Each row is a point on a tangle of strands that fork, close into loops and nearly touch. The rows are in no order.
In the rows, zero is written as 128.
Two points are linked if the straight distance between their rows is under 99.2. Some points are linked to none.
Rosi: [127 145 163 123 122 154 130 157 162 170 136 123 173 149 130 171 213 170
 119 109 142 109 128 153 158  97]
mibuz: [118 173 122 107 135 120 127 139 140 150 150 165  94 134 121 136 172 168
 179 131 104 137 136 133 145 127]
Tosod: [ 98 218 166 174 157  93 133 125 104 163 108 175  99  82 149 119 130 116
 123  64 121 105 161  96 123 146]
sefib: [134  78 108  96 159  97 134 158 140 114 144  88 188 133 119 158 149 108
 110 147 143 165 152 147 114 123]
dus: [ 98 143 128  93 169  46 131 163 162 128 140 107 153  81 131 170 138  86
 105 168 134 147 167  98 127 143]
gir: [140  80 113  92 166 108 137 127 113 110 129 133 163 151 123 192 116  82
 104 190 155 144 136 117 113 127]
pon: [125 137 212 211 142  84 132 134 130 174 120  94 121  77 131  89 128 116
  78  78 161  73 149 156 116 121]
liruk: [125 109 105 102 132  93 133 121 129  89  96 112  62 107 141  89  49  90
 149 162 108 133  86 104  96 154]
vela: [160 110  96  99 139 143 105  97 108  96 124 134  91 120 127  99  76 155
 169 120 112 116  89 104 101 133]
pena: [133  91 137 171 114 148 180 172 148 107  77  53 134 127 137 136 100  69
  93 128 115 112 124 125 123 126]
Vofo: [139 131 124 135 116 163 119 111 120 121 164 117 114 108 119  95 142 151
 150 120 111 133 125 116 149 102]
gamut: [111 170  65  80 123  95  90 120 126 164 154 195 147 180 114 196 151 185
 197 129 140 136  58 125 167 137]
Vaful: [138 123 203 218 157 115 129 144 126 159  95  60 117  89 118  66 101  88
  48  63 173  88 150 158 125 122]
Biviz: [175  92 145 121 115 147 161 102 106 114 104 115 155 170 165 164 124  87
 109 111 112 110 115 150  90 114]
bedal: [131  93  54 125 167 105 109  87  93 139 151 196 155 197 120 157 137 131
 159 174 166 155  95 161 143 149]
bov: [143  82  79 113  87 143 107  88 116 109 172 150 162 153 141 160 122 168
 152 142 142 152  65 123 162 128]
Navo: [137 150 150 163 142 125 156 110 123 116 128 135  77  97 182 105 134 144
 158  76 107 120 137 100 131 145]
nur: [109 126  84 112 109 157  73 132 154 148 167 128 134 122 115  95 124 210
 172 171 133 140 110 123 159 119]
nefaf: [133 112 108 157  95 151 144  80 106 156 179 171 145 184 133 173 186 155
 129 149 136 146 109 145 158 135]
nak: [141  76 145 115 123 104 142 134 139 150 111 115 176 152 124 191 137  81
  75 133 143 121 151 177 121  95]
mede: [121  91 204 153 145 112 105 174 164 143  97  48 135 141 131  80 133 136
  65 109 140  66 129 220 116  96]
Diro: [101 191 163 161 124 157 131 136 117 137 111 128  78  77 154  79 110  79
  88 117 121 141 166  71 158 137]
Dafit: [119 123 183 190  93 138 181 128 128 105 101  87  96  93 111  76 107  84
  73 101 120 128 137 118 117 123]
Gana: [103 132  87  85 124 114 131 131 126 138 103 152 101 134 129 129  71  65
 144 199 108 131 125 122 104 151]
Lavem: [130 162 147 111 107 102 146 137 140 144 122 161 134  86 130 146 137  97
 144 109 121 104 140 122 119 112]
tepo: [161  87  94 147  99 190 141 117 112  89 140 108 138 172 106 133 123 129
 142  99 123 175  93 136 143 119]
Dapun: [135 135 128 122 127 134 163 120 110 128  83 125 120 158 159 164 113  72
 110 111  83 129 161 119 121 146]
mobo: [116 131 128 147 135  77 124 137 126 152  84  76  95  65 120  99  85  97
 100 138 164 136 179  78 131 130]
bado: [126 106 162 148 167  77 143 181 171 145 119  70 174  73 119 126 136 147
  67 126 165  96 173 145 119 132]
doba: [110 165 129 113 138  86  85 114 126 128  95 146  37  84 137  46  51 110
 144 148 149 129 104 108  98 167]
Dem: [111 143 146 125 132 103 125 162 132 161 109  78 129  89 115 143  99  97
  95 136 148 122 198  93 141 138]
zifo: [156  89 123 121 122 137 144 103 119 116 128 154 167 160 163 198 131 119
 123 128 130 106 110 121 112 126]
zel: [123 113 163 116 121 118 137 116 138 144 160 137 136 135 141 201 174 114
 140 130 118 108 131 159 135 132]
sigot: [159  90  58  91 125 115  81 116 131 125 124 143 113 178 110  95  89 153
 153 199 146 150  66 158 118 133]
masef: [ 92 154 101  59 130 107 105  98 109 134  99 209  69 181 134 109 103 140
 164 160  85 110  93 166  83 161]
refoz: [100 156  90 126 118 110 118 127 135 120 104 131  97 137 131 129  77  58
 126 161  91 142 165 109 125 146]
gutum: [134 153 116 113 133  79 123 153 179 155 173 115 147  86 115 159 162 187
 162 115 152 123 138 118 151 135]
Porib: [138 107  83 101 116 162  98  93 111 125 156 179 129 149 128 141 120 167
 159 159 128 131  92 131 140 135]
gide: [100 150 101  72 140 126  95  90 111 130 113 180  72 130 138  99  78 138
 171 157  89 112 103 125 107 163]
kire: [167  61  95 124 133 130 114 122  94 154 144 154 189 183  99 187 148 106
  91 129 162 135 141 165 144 117]
begu: [135 123  71  93 105 134  81  93  94 156 169 208 155 185 121 168 129 156
 153 149 160 138  76 141 153 136]
nesu: [112 116 134 107 142  85 142 171 160 157 147 104 178  90 102 159 188 179
 129 140 151 111 150 134 155 125]
Vev: [151 101  89 105 124 114 119 119 120 100 122 147 111 101 132 134  95 114
 166 127 123 113 119 107 104 130]
nofop: [141 151 114 146  86 176 167 112 112  53  93 128  78 152  95  61  82 112
 142 111  76 159  94 107  98 144]
gub: [133 108  97 131 135 159 130 127 113 147 140 159 133 175 126 158 156 120
 131 163 121 160 141 154 165 108]
tas: [117 114 203 151 144 128 105 163 175 165 109  82 159 133 137 118 144 128
  93 106 134  57 118 204 127  86]
vaf: [143 153 128 154 104 147 153 129 136 110  97 137 100  78 139  67 107  99
 112 124 106 145 146 114 131 123]
vezil: [129 122 105 125 105 155 179 113 101  93  87 114 109 180 137 147 109  48
 119 126  85 169 148 146 119 148]
sobuk: [135 129 121 143 110 189 131  77  93 121 142 172 141 187 150 133 163 140
 139 114  99 159 116 139 132 115]
Lupid: [129  97 170 198 133 147 126 166 152 117 137  57 160  75 135  87 141 183
 100  83 166 116 154 150 137 125]
bolez: [122  83 195 149 131 162 125 148 136 152 130  76 137 165 122 128 177 141
  71 125 129 121 158 198 140 102]
bomez: [130  39 115 110 156 113 134 152 130 124 144  86 234 138  93 162 145 127
  81 152 156 144 155 183 110 116]
zamel: [138  87 138 133 126 162 137 163 126 155 138  98 157 148 130 131 164 154
  81 125 139 122 159 179 143  87]
fep: [111 156  92  46 155  71 117 146 135 136 129 227 152 150 125 187 142 118
 171 151 125 111  82 116 124 143]
fikob: [125 104 194 177 152 152 117 168 149 146 128  63 141 121 148  84 171 175
  89  92 146 111 142 170 123 100]
Runal: [129 158 126 105  98 165 140  73 101  83 144 160  76 175 131  99 127 162
 161 134  79 172 118 137 107 143]
Povog: [123 103 153 157  79 178 140 118 147 138 161  84 175 144 124 113 171 189
 107 121 134 140 116 159 152  89]
Lavef: [138 143  99 165 133 121 115 152 148  95 125 114 111  68 115  63  72 121
 133 140 151 134 161 108 138 145]
fuzug: [132 148 166 157 126 134 136 153 142 148 125 113 119  94 130 124 140 118
 101 110 122 109 171 122 140 106]
Zazad: [110 194 109  96 131  90 111 126 138 141 134 187  79 129 128 128 135 156
 196 118 104 132 125 123 120 163]
gamu: [ 84 117 136 108 158  68 141 177 166 147 122 109 160  78 113 157 172 127
 111 142 147 129 181 118 140 134]
kabiz: [165  63  96 123 148 143 147 165 116  82 110  84 163 161  80 163 104  83
 104 149 144 163 143 131 127 128]
Zilas: [142 153 194 185 127 166 156 106 130 106 135  98 106 142 151  84 143 130
 123  66 113 131 135 124  92 113]
roze: [155  93  92  74 154  99 116 114 133  87 170 128 158 113 105 152  89 110
 160 180 143 151 107 120 112 129]
Fimim: [148 106  97  96 117 165 130  85  97  81 128 174 100 164 135 136 114 140
 148 146 118 146 104 126 139 148]
sok: [106 112 212 200 142 152 115 170 151 131  97  45 155 141 134  61 128 164
  65  93 141  83 148 197 119  91]
gad: [100 196 173 101  97 162 141  81  97 123 139 179  70 136 107 104 160 116
 132 144  92 163 140 109 133 123]
dut: [ 92 125 213 157 137 126 128 162 146 165  97  52 127 128 138 105 150  98
  59 142 138  99 176 159 123 101]
dozup: [126 135  90 135 158 116  99 122 151 127 148 114 112  99 145  75 104 184
 197 151 135 113  93 109 127 148]
tanu: [ 89 200 125 173 156 108 127 105 101 129 127 196  67  73 137  72  90 129
 135 105 130 105 129  91 128 165]
fasu: [ 99 167 238 184 117 135 132 137 141 146 103  94  95 120 147  63 155  72
  52  99 129 123 149 128 115 111]
dul: [113 161 198 194 131 157 144  94 100 113 127 111  94 114 155 102 116 115
 130  64 107 115 149 117  90 153]
Lek: [137 129 101 102 138 141 107 140 139 140 157 143 146 138 148 168 154 186
 156 131 128 127 115 123 170 110]
vam: [137  96  74  78 134 113  89 102 121 131 122 182 113 175 137 109  96 126
 185 180 117 116  63 157 104 144]
rupuz: [128  94  73 143 124 141 148 152 148  94 127  93 142 124  89 114 107 123
 129 171 126 163 151 146 136 136]
div: [134  90 153 187 117 126 137 190 135 126 103  44 129  93 109  87 105  93
  85  94 144 131 154 154 115 132]
viput: [115 159 186 177 128 145 115 144 141 158 166 116 130  69 133  94 181 184
 130  71 160 107 122 113 152 104]
Tafu: [125 131  88 137 106 179 104 113 134 142 169 109 146 154 119  86 149 205
 152 154 138 169 105 115 149  94]
Kufi: [113 159 128 103 126 148  97  92  96 104 118 164  41 126 129  75  94 150
 169 141  95 130 119 119  95 159]
sed: [ 91 160 139  83 140  82 130 144 116 163 108 120 119 123 127 195 147  84
 121 140 108 113 181  89 136 137]
sal: [157  93  69 140 141 123 120 105  99 138 147 168 149 204 121 142 140 124
 127 167 154 167 132 159 153 127]
zudi: [125 113  71  86 153 119 112 149 137 145 143 118 124 107  91  99 130 161
 143 168 141 145 141 134 139 112]
Vupok: [102 189 128 138 130 116 131 140 137 126 123 162  98  86 136 134 131 110
 147 127 114 107 158 113 138 140]
pil: [155 120 103 140  95 179 188 114 107  63  96 114 105 188 107 106  99 107
 133 117  83 155  93 110  95 127]
nule: [123 157  83  43 142  80  88  99 116 147 103 209 102 187 137 131 113 162
 193 147 114 107  77 167 112 159]
Samin: [112 162 117 154 130 132 118 114 107 123 117 106  59  84 101  48  83 101
 123 164 125 145 136  89 132 141]
Mevul: [115 135 106  58 164  67  93 133 147 129 129 146 113  98 104 136 111 104
 146 190 146 120 127 112 109 143]
kor: [106 189 179 119 106 152 153 104 117 117 120 147  79 108 136  74 167 130
 125 145  99 171 160  95 127 129]
sono: [110 110  91 135 101 137 105 143 124 172 169 157 194 186 149 187 201 186
 123 121 177 145 102 139 202 122]
foze: [115 158 154 164 146 142 133 131 105 138 116 128 107  64 145  99  93  76
  99  89 138 108 162  93 149 128]
mediv: [100 217 135 166 147 122 112 116 107 154 141 190  98  78 132  95 139 143
 155  71 121  89 125  95 130 151]
zuse: [140 136 103 125 109 147 160 124 110  57  77 120  72 130 102  92  53 105
 148 121  97 131  97  93  86 161]
veke: [158 107  93 155 110 165 178 107 100 100 121 126 122 200 127 153 122  81
 105 130 105 176 127 151 128 139]
todu: [113 180 245 172 109 161 128 128 115 123 122 137  96 100 167  70 144  73
  85  75 105 121 149 113 117 113]
teki: [132 131 176 190 106 182 126 109 139 113 172  78 138 112 156  80 156 197
 122  89 142 145 101 113 143 122]
ros: [ 99 187 123  96  95 140 117  99 124 150 145 172 118 164 116 183 159 192
 187  81 115 125  96 119 145 140]
nof: [124 139  97  86 115 119 124  99  99 129 125 163  89 130 130 134 106 123
 162 145  90 124 139 127 107 132]
rivuv: [ 92 157  70  50 158  82 102 134 131 149 133 210 139 177 115 173 142 161
 204 165 129 113  65 132 152 146]
sira: [118 141 203 168 124 155 103 135 161 157 115 106 137 143 169 101 136 133
 101  90 107  61 106 175 111  80]
Sef: [163 121 108 115 144  99 132 140 163 121 154 114 197  77 135 133 127 156
 147 118 154 121 119 108 137 112]
tute: [143 102 155  97 131  80 130 156 147 146 114 100 169 105 134 184 126  71
 103 114 139 122 157 149 113 103]
Gunif: [139  44 161 134 135 102 161 190 151  93  91  28 182 118 100 144 116  91
  66 115 155 126 142 150 113 130]
zurub: [134 166 115 122 140  92 112 127 140 146 154 161 115  80 135  98 127 162
 175  93 129  99 118  94 118 125]
Migeg: [128 143 124 128 140 179 111 100  87  88 125 128  77 132 129  91  97 141
 156 131 105 134 118  93 107 131]
fatu: [149  88  68 128 137 120 158 147 147  97  87  88 128 124 105  90  93 110
 123 178 130 163 111 113 138 126]
noru: [122 133 182 134  97 176 120 136 123 160 151 122 128 122 117 122 196 157
 119 100 121 136 130 143 148  89]
kul: [129 154 142 158 147 123 115 125 110 107 118 128  78  70 146 107  80  90
 129 108 137 116 142  75 124 161]
nogeg: [115 189 186 168 125 173 122 123 112 117 129 140  91  89 145  56 140 102
 108  95 112 137 154  94 139 116]
Kip: [115 102  66  95 154  90 108 105 107 143 149 178 127 180 122 153 124 139
 180 188 124 140  78 148 115 147]
fel: [148 128 138 159 134 141 165 112 113  88 123 123 102 109 160 113  97 122
 152  79 102 110 124 103  92 178]
gedu: [122 145  73  92 145 128  82 137 156 149 138 151 119 136 123  94 118 179
 175 179 139 134 111 138 143 109]
sevav: [154  88  54 105 143 142 138 128  95  84  95 135 110 199 107 145  87  88
 131 170 130 160 109 136 123 155]
zed: [ 92 122 183 147 160 108 137 180 149 160  94  70 160 105 138 143 127  85
  79 138 127  87 171 138 134 120]
motek: [140 161  99 153 165  86  87 134 133 126 142 153  90  54 135  49  77 155
 147 129 168 118 121 105 137 151]
Lete: [114  72 160 145 109 146 158 148 121 127 110  58 131 145 128 154 135  82
  69 139 112 156 156 159 132 121]
Dovi: [116 150 135 120 121 144 123 127 102 184 133 171 125 171  90 181 194 128
 119 123 130 154 145 154 163  88]
vek: [168  73  41 124 139 138 119 129 123  93 132 111 151 168  89 109  98 165
 148 167 159 153  85 128 133 123]
Goto: [115 123 121 123 166  56 107 140 142 123 112 106 130  49 115 114  88  82
  93 142 167 125 173  75 116 143]
vefu: [130 133  69  90 116 114  94 127 118 146 163 192 150 172  95 188 159 161
 171 141 149 140  93 128 178 105]
nevi: [125  34 113 135 134 118 157 153 130 121 104  51 211 123  96 131 143 155
  73 129 137 141 143 189 112 133]
Dag: [129  94 130  86 183  63 123 170 145 116 140  90 171 104 120 167 126  87
 123 155 142 151 165 107 105 131]
rif: [151  91 150 114 144  92 140 169 154 155 123  84 173 107 121 149 156 165
 102 121 155 114 169 148 135 122]
ladak: [134 115 158 143 119 167 132 120 124 124 155 112 116 109 146  80 184 147
 123  94 118 144 130 136 159  95]
lorep: [116 167 105  85 131 105 123 131 120 151 128 186 140 140 100 192 150 127
 164 106 110 109 124 111 125 110]
papem: [ 85 184 149 143 103 113 128 131 133 147  98 135  81  74 135 119 121  83
 109 131 112 117 176  86 167 138]
kemid: [101 128  93 124 113 128 124 134 143 147 119 112 134 118 114 134 109  78
 122 171  99 136 172 122 138 131]
tud: [130  75 111  95 137  97 100 119 143 110 183 114 191 103 103 169 107 152
 133 157 154 152 115 129 115 120]
manis: [143  60  81 142 126 165 154 143 117 109 116  88 183 153  84 121 143 134
  92 147 161 162 131 159 152 118]
kif: [120 101  79 111 128 129 136 155 145 113 115  85 148 125  96 132  75  74
 106 175 121 149 175 128 131 121]
Bufuz: [140 117 183 153 103 180 139 148 133 101 134  80 130 146 151  89 161 147
 120  92 114 170 123 144 130  96]
kelim: [115 183 129 106 114 166 125  87 106 125 157 170  97 162 126 132 146 164
 162 104  75 154 142 120 112 122]
vabun: [133 157 100  93 157  75 112 120 170 102 147 159 136 109 143 151  94 133
 184 151 129 124 112 104  88 160]
tunal: [114 177 156 135 137 129 127 144 147 144 145 162 133  97 138 160 160 179
 177  67 120  82 108  89 151 127]
baz: [122 148  70  88 114 113 139  72 100 139 118 218 114 178 143 164 135 128
 145 141 110 139 128 151 110 137]
sini: [132 134 126 152 128 102 129 157 172 159 162  96 172 102 155 158 169 198
 153  97 142 123 116 124 155 128]
moniv: [116 146 100 106 133 142  97 129  97 183 138 183 142 169  85 192 194 168
 149 123 132 144 109 135 165  99]
kobu: [160  90  70 118 118 156 161 122 104  84  85 103 102 178 107 123 108 116
 141 140 110 168 111 117 119 138]
lazel: [129 133 138 135 108 173 133  92  91 153 145 147 152 154 162 143 183 163
 148  93  94 132 102 124 141 104]
lesi: [130 127 141 114 106 126 131  97 139 160 162 133 177 172 139 209 176 175
 133  90 146 111 105 132 140 118]
lozep: [105 178 125 112 133 104 101 118 120 146  91 136  45  83 120  80  84  96
 134 153 124 132 150  81 118 149]
rin: [168  76  37 125 131 129 101  93 115 106 147 146 134 189  95 121  87 148
 157 175 141 154  54 144 123 148]
bet: [127 135  92 116 105 165 145 111 126 108 110 151  97 108 135  96 109  93
 116 154  92 137 147 115 135 122]
Bisub: [159  43  89 140 123 159 116 128 114 129 133 106 198 174 113 157 145 127
  96 121 160 132 126 165 148  94]
Nege: [122 156  95  95 109 115 128 114  97 158 141 208 136 168 115 193 153 118
 136 120 125 137 129 139 138 134]
rafu: [106 194 145 160 137 137 123  93 109 119 132 156  75  83 145  46 114 114
 130  95 121 139 135  79 124 141]
Nek: [111 126 160 139 137 166 141 132 102 187 134 137 141 179 109 151 188 122
 105 123 124 129 148 151 142  94]
moza: [119 148 226 137 108 178 115 151 151 153 137  98 150 183 146 104 184 143
  82  99 126 126 131 201 142  61]
Zurad: [143  86  73 130 146 129 120 133 145  89 114 104  81 133 103  80  91 118
 157 181 112 157  94 120 114 137]
sadir: [136 122  83  74 139 110  80 102 146 128 151 150 127 150 144 112  95 160
 193 171 136 118  76 130 101 160]
Moko: [105 165 172 162 120 133 119 133 139 168 154 144 114  67  96 117 173 178
 139 110 132 113 145 120 154 121]
zavu: [150 127  90 101 127 149 123 102 105  69  90 145  83 158 105 104  53 132
 167 143 104 120  71 115  79 156]
Siful: [125  99 184 156 135 161 148 157 131 135 108  58 130 148 142 126 145 105
  79 125 115 112 157 166 129 113]
tiz: [112 174 115 136 173  59 102 138 131 148 126 156 126  50 130 112  87  80
 123 136 163  99 165  77 127 140]
neni: [108 154 144 129 128 167 130 122 123 143 149 152 128 132 159 138 181 170
 156  74 101  97 109 106 150 106]
fenir: [114 162 140 124  76 140 131 108 118 150 178 149 160 157 131 186 174 197
 161  74 121 119  87 119 158 117]
fugak: [146  97  94  91 138 118 143 105 106 130 128 160 147 141 133 181 125 101
 140 156 125 142 120 125 120 142]
zana: [119 154 157 178 131 158 173  88  84  79 126 133  94  92 149  78 102 117
 134  81 101 133 125  96  93 155]
virik: [159  93 110 114 153 147 134 146 122  97 123  95 150 143 108 185 102  91
 116 176 127 132 141 106 119 139]
depot: [150 123 160 190  95 181 167 119 114  69 126 106 112  98  99  68 109 115
 117  75 125 132  95  93 122 124]
fodof: [144 129  94 128 157 107  98 170 146 106 145 105 116  87 117 113  70 121
 155 173 139 131 154 120 131 148]
rili: [155 110  91  81 134 105  96  98 137  90 176 164 151 139 138 183  77 129
 178 153 134 140 103 124 117 138]
ribi: [115 172  74  56 127  92 123  92 121 131 120 220 129 169 147 163 104 142
 182 125  92 112 111 148 109 154]
Nusu: [134 107 131 167 102 178 139  79  95 151 150 173 173 218 150 154 188 129
 117 119 134 154  93 163 142 111]
gobar: [114 143  64  69 111  89  78  96 118 165 143 235 110 206 119 152 117 153
 181 157 127 130  79 166 129 161]
samep: [155 129 128 160 100 182 134 110 120  89 144 107 123 107 122  73 118 157
 136  93 119 150 100 118 127 107]
nogam: [130  40 159 138 129 135 132 156 146 138 119  56 194 138 104 141 155 169
  64 144 166 107 143 215 105 113]
kuvi: [ 92 172 140 108 120 114 144 124 115 171  96 126 100 135 148 148 158  93
  99 152  88 129 177  85 133 127]
kam: [146 134 104 161 111 126 147 152 149  98 108  86 111  85 122  84 100 104
  98 129 129 150 159 113 138 120]
Zas: [137 131 122 112 121  92 146 153 156 148 118 144 151  99 132 183 142  84
 112 123 117 121 154 136 139 126]
bepu: [136 122 137 134  94 170 158 131 127 105 129 132 135 125 142 130 119  88
 116 142 104 133 150 144 123 121]
muted: [150 111 111 144 120 168 146 151 145  86 126  78 120 119 114  81 102 119
 125 133 121 165 145 139 133 109]
Fevo: [123 162 159 131 157  94 131 148 141 161 117 104 118  95 123 179 134  97
 113 132 129  96 180  94 118 149]
dak: [150  90  80  85 125  92 132 130 119  75  75 112  89 126 104 122  50  67
 142 164 109 142  94 100  85 150]
Geta: [109 153  66  99 108 128 110  97 133 152 153 176 155 134 156 143 148 185
 179 125 114 110  80 103 147 135]
lopi: [160 108 105  85 137  85 106 160 165  89 163 124 143 106 103 142  94 124
 147 181 151 147 143 126 123 144]
vad: [144  72 101 185 123 182 136  98  73 144 146 162 173 196 133 146 153 117
 113 108 158 159 100 163 145 116]
Dufiv: [116 189  97 104 116 127 135 124 134 157 129 176  93 165 141 141 160 134
 153 139 101 164 152 141 145 119]
Biza: [125 127 107  89 144  73 135 132 132  97  83  95 103 103 146 123  51  49
 112 169 141 141 134  58 102 170]
somuv: [ 99 136 197 182 105 130 161 127 137 141  84  64  99 106 153  79 126  79
  61 111 129 122 157 111 140 133]
ruto: [140 116 107 149 156 107 139 147 141 115 143  92 150  71 132 115 119 156
 127 140 150 114 149 108 120 126]
Marag: [134 126 101 158 154 120  99 118 140 113 153 116 125  57 123  53  96 183
 157 134 162 121 101  89 140 138]
dod: [116 161 120  81 129 104 130 153 151 138 132 165 102  88  98 181 141 136
 140 155 146 110 149 113 151 129]
Sedog: [ 86 191 209 141 120 143 115 195 154 165 122 136 157 121 109 140 197 165
 136  60 139  80 124 138 156  91]
zeluz: [117 163  91  95 134  88 108 123 153 119 151 172 116 120 145 142 107 173
 209 127 101 106 105 119 106 155]
bulof: [117 137 116 106 153  98 107 116 122 120  95 127  77  78 146 123  65  78
 131 149 129 127 156  75 117 165]
leke: [101 173  92  93 112 130 111  82 106 133 163 198 106 159 125 158 130 185
 192 105  92 128 118 131 114 132]
Fizup: [150  71 137 139 118 172 138 160 125 107 109  80 170 140 103 116 147 153
  66 141 149 135 139 164 152  98]
Bupu: [127 115 156 124 115 139 163 154 124 115  74  81 119 145 155 161 111  62
  84 129 108 110 150 110 124 137]
Vema: [122 127 198 177 135 116 132 126 121 129  93  75 114  89 150 134  97  66
  82  90 140  88 156 129  93 129]
pif: [141 160 174 157 136 111 116 144 144 157 157 129 135  72 160 157 151 158
 153  52 134  64 116  97 130 130]
Bipi: [112 165 192 129 105 170 114 162 161 161 138 106 159 178 123 140 196 174
 103 118 144 128 146 179 151  83]
Netek: [130 112 164 200 143  99 148 163 130 137 100  60 115  63 113  76  96  93
  60  83 168 130 161 127 134 135]
dovud: [165  76  51 125 125 125 124 150 142  95 146  75 172 124  97 119 114 177
 133 149 160 157 120 119 141 128]
Pivi: [139 158 100 107 120  92  95 111 161 109 137 166 109 133 160 104  66 178
 199 145 129 103  79 135 103 168]
Mumug: [153  99  88 100 141 105 113 133 150 134 149 139 186 124 133 169 158 149
 139 125 153 128 126 122 152 108]
netap: [125 127 141 108 136 132 129 150 117 160 158 127 111 131 110 159 168 120
 113 157 131 143 184 144 147 124]
buvu: [119 113 104  67 154  47 105 127 139 107 108 115 121  92 119 124  66  69
 127 200 145 137 127  86  99 146]
Gogis: [116 156 130 102 105 160 139  93 117 118 139 165  59 161 119 101 124 124
 148 164  98 172 141 126 128 140]
Pibo: [116 121 154 115 121 101 133 137 151 157 156 136 159 138 124 227 182 164
 162 109 134  94 108 143 134 129]
mepo: [130 121 136 169  89 171 120 107 144 120 172  95 156 129 133  84 166 212
 129 129 135 175 107 122 148 100]
zamup: [136 165 152 106 107 158 148 106 113  99 114 168  95 109 162 145 115 109
 120 113  98 100 164 113 126 131]
Gon: [123 107 100 110 131 112 108 140 110 165 162 177 210 169 116 208 185 150
 123 116 160 143 116 150 170 114]
keso: [152 156 181 206 126 148 153 134 140  99 125  85  95 114 152  84 136 129
  97 102 134 118 153 108 118 139]
bobez: [124 169 188 154 116 156 124 165 168 172 140 138 163 113 131 152 175 187
 126  82 132  86 131 132 162 101]
Bisa: [166  60 148 123 139 114 157 132 139 121 103  97 175 156 146 185 127  73
  81 115 136 120 118 157  86 113]
livut: [128 182 115 119 172  56 107 119 133 127 128 166 124  53 137 121  89 107
 152  93 160  92 135  95 101 154]
Gapar: [129  74 132 139 136 122 119 106 134 143 172 135 178 155 123 207 165 136
 128 151 144 116 129 153 133 125]
rito: [126 152 173 111  86 162 149  96 104 123 119 173 122 133 154 145 151 129
 114  89  85 117 150 141 117 116]
vel: [113 142 104  55 134  80 118 132 134 145 134 168 110 131  95 167 128 120
 160 180 133 130 128 126 132 135]
zimu: [141 104  93 115 142 108 115 132  99 162 140 185 185 187 106 213 175  99
 110 143 170 137 126 155 145 107]
siroz: [144  51 123 132 137 127 157 182 128  89  85  58 186 164 101 164 115  79
  69 145 150 158 152 152 119 138]
tedop: [139 155 237 162 112 164 128 134 157 127 129  91 137 174 150  69 174 114
  88 101 109 131 133 159 119  81]
busi: [135  88 111 150  87 175 137  99 126 129 168 127 162 159 124 145 171 178
 121 147 136 142 111 153 167 115]
toza: [139 133 145 131  75 185 144  90 105 112 122 154 120 142 120 124 136  94
 102 110  91 139 134 138 118 104]
mer: [135 127 194 181 130 124 134 132 141 144 146 114 140  96 156 129 143 146
 128  66 139  73 125 138 115 132]
faso: [124 122 116 109 117 146 117 158 150 169 160 129 183 149 139 167 195 200
 144 116 144 139 117 146 181 117]
Sor: [131 163 160 143 133 147 133  93 113 123 143 151 107 101 182 119 161 178
 145  76 109 121 115  98 120 125]
Non: [151 131 197 174 126 135 147  97 116 115 109 106 109 117 170 121  95  97
 100  64 123  92 145 127  94 142]
fima: [126  98 133 168 149  85 147 157 149 140 132  80 146  48 110 101 130 138
  91 130 174 119 168 129 124 143]
fup: [100 170 131 119 129 130 153 130 122 170 101 153 105 158 124 159 181 103
 141 142 100 140 157 109 151 118]
bamib: [141  69 142 154 145 125 165 160 154 112 110  67 164 112 127 137 119 109
  95 130 144 117 135 127 113 120]
Zagum: [157 100 161 184  92 173 169 147 123  82  99  72  97 106  85  93 107 106
 103 101 135 135 113 120 117 116]
solum: [125  92 109  78 161  92 129 126 111 105 119 118 159 151 135 185  90  46
 110 179 115 150 128  94  83 146]
mav: [116 185 216 119  94 159 158 108  99 129 115 156 114 152 151 113 169 129
 109  65  77 114 141 133  97 117]
Mopu: [133 130 210 186 150 103 114 161 145 171 134 117 137  87 138 129 148 144
  84  68 178  70 135 140 127 124]
Zon: [114 134 106 117 148  88 120 128 121 119  67 143  48 106 138  53  38  91
 136 172 123 106  91 108  84 184]
Bekes: [125 163 217 157  90 168 113 118 161 149 128 125 163 157 158 110 172 165
 108  90 118  64  89 175 130  80]
sobut: [139 108  82 114 157 109 104 126 141 113 120 109  98 107 114  55  85 155
 174 178 145 130  68 124 112 145]
Bobub: [134 120  84  75 117 166 142  91  83  89 100 162  74 184 132 112  83 113
 141 185 105 151 101 136 118 148]
Sevo: [ 98 103 126  79 134  86 133 128 121 116 114 114 131 110 153 172  95  49
 112 148  99 141 141  97 125 151]
rafer: [163 143 104 177 111 146 155  91 136  86 137 127 105  82 141  58 104 148
 146 103 121 134  89 106 112 142]
bam: [136 133 205 211 126 152 121 132 137 127 151  79 140  84 147  77 150 178
 107  69 160 112 121 127 148 108]
nava: [147  90  58  68 135 102 150 100  91  79  82 156 108 192 119 131  86  67
 122 183 118 155  81 115 109 172]

A fork is a point with three links, a tip a point with one. Leave the first point through the second and follow the links. Name the first fork or tip that comes.
Diro, papem => gir
mibuz, Dufiv => livut
kor, gad => Gapar
fugak, zifo => Diro
Gapar, zel => kor
virik, kabiz => veke
livut, tiz => zeluz

A piece is all that can be reached along the links. How many separate loops has the piece of each point below (a circle has one, a figure eight two, a Y none), and how many tips (points with one link)?
ros => loops 0, tips 2
dul => loops 0, tips 7
nule => loops 1, tips 3
mediv => loops 0, tips 9
Bisub => loops 0, tips 6

A tip is a point with one link. Name the tips that can be reached along the links from each point below, in the order of the rows.
Zazad => gub, vabun, dovud, livut
fenir => kor, Gapar
begu => bov, fep, Nek, Bobub
nof => lorep, gobar, nava
